The views of a scene show one set of named points, each view turned or mirrored, and shifted as a whole, with a little noise and some points left out.
In the rows, zero is written as 128.

Scene 1
View 1
z304: 118	92	126	122	139	124	158	101	124	138	106	126	114	152	87	161	133	128	115	131
z318: 145	106	127	134	124	98	122	126	136	128	102	119	89	133	111	144	138	140	137	115
z499: 147	106	124	126	126	90	118	125	150	124	97	123	87	122	114	139	137	147	137	115
z941: 166	122	122	139	108	63	83	146	154	112	93	118	71	96	131	128	140	156	146	98
z973: 174	120	123	153	111	93	85	112	112	110	110	86	76	146	103	125	142	140	189	110
z838: 95	84	125	126	140	144	167	104	109	149	118	135	111	166	95	176	144	124	108	141
z403: 142	104	128	118	128	96	138	123	154	129	93	130	101	123	111	147	131	145	119	112
z949: 143	112	128	139	118	87	101	141	142	128	107	123	84	115	130	143	147	145	135	110
z109: 102	94	134	148	130	135	125	121	85	135	135	107	94	170	106	162	156	118	132	131
z834: 138	112	129	157	115	109	86	129	96	119	126	89	72	152	116	147	158	129	175	117
z852: 145	91	120	98	137	103	183	97	176	142	77	151	116	124	94	156	119	154	92	123
z18: 164	118	128	169	108	103	56	133	86	104	129	72	61	153	115	126	161	137	204	116
z677: 187	110	117	125	118	76	114	106	158	110	82	107	92	125	92	126	126	157	162	110
View 2
z973: 129	146	98	85	121	159	155	134	106	95	83	155	157	89	121	128	165	89	139	130
z403: 129	155	107	138	123	145	88	158	118	100	106	86	114	96	96	101	124	142	126	106
z941: 129	176	107	103	130	165	151	146	105	85	76	127	148	100	99	109	152	104	133	132
z499: 128	144	108	122	123	145	121	150	124	104	95	124	132	111	114	119	137	118	121	110
z18: 126	129	104	90	121	158	200	138	116	112	76	193	174	119	152	158	169	67	108	136
z838: 125	88	124	169	105	123	103	175	153	136	117	123	117	149	144	147	111	141	78	90
z109: 123	96	124	155	112	141	154	173	152	137	103	149	140	158	156	155	125	106	70	106
z852: 131	114	106	150	116	122	54	154	132	112	120	85	102	98	106	111	117	167	121	95
View 3
z304: 113	165	118	134	172	124	109	131	143	118	157	161	118	121	127	159	145	132	174	101
z403: 121	167	118	129	145	129	125	119	112	119	126	159	131	123	137	110	142	139	135	109
z949: 118	139	158	144	77	115	132	94	117	97	130	142	140	125	148	115	133	125	125	144
z109: 103	129	152	157	133	116	102	108	157	101	173	151	125	118	133	184	143	130	188	116
z973: 126	152	154	123	77	104	147	117	112	89	124	132	165	147	153	113	121	109	115	148
z838: 104	153	123	148	185	127	99	127	155	122	168	165	109	113	121	175	154	139	194	91
z18: 111	123	187	145	50	97	133	101	138	70	152	128	169	141	158	161	110	100	148	165
z834: 106	133	171	146	85	107	127	103	144	87	153	134	151	128	148	155	124	113	158	146
z677: 133	189	107	103	134	117	145	135	99	102	111	147	154	145	140	86	128	118	111	113
z318: 117	155	132	133	129	122	128	118	120	106	135	152	134	124	137	126	139	125	145	125
z499: 119	159	127	134	129	123	129	117	116	113	130	154	135	129	140	114	139	129	136	119
View 4
z304: 140	114	108	112	65	162	153	115	143	142	152	117	154	134	106	133	172	86	82	149
z318: 133	133	99	123	110	131	152	133	147	137	123	120	128	113	113	137	162	96	117	145
z18: 129	118	105	118	152	114	132	129	90	127	125	146	87	102	78	197	128	100	189	141
z838: 144	111	113	112	53	178	148	99	131	142	166	127	164	159	94	135	173	99	80	152
z973: 131	137	94	124	149	98	147	150	141	136	105	125	95	80	108	161	149	88	158	139
z403: 134	140	92	123	107	140	153	135	164	136	124	121	143	120	126	122	170	95	98	151
z941: 135	154	77	136	165	113	148	148	158	137	97	130	104	100	124	127	163	102	146	151
z499: 143	153	83	128	131	137	148	127	161	136	122	132	132	144	121	113	177	107	114	164
z834: 132	121	109	111	129	130	140	117	103	138	135	144	107	119	84	177	142	108	161	145
z852: 136	135	99	127	70	153	164	143	186	140	131	97	162	119	135	102	188	79	51	146
z949: 136	149	90	131	140	125	145	134	151	137	115	136	121	122	117	129	165	102	132	154
z677: 131	132	94	124	124	109	153	163	158	134	113	106	115	65	116	142	156	76	118	128
z109: 146	113	114	112	88	163	139	93	103	137	161	146	137	162	85	160	156	110	125	156

In a view up to two points have been moved. Name them for each view, in the order of its rows, or write none.
view 1 => z973
view 2 => z403
view 3 => z949, z677
view 4 => z499
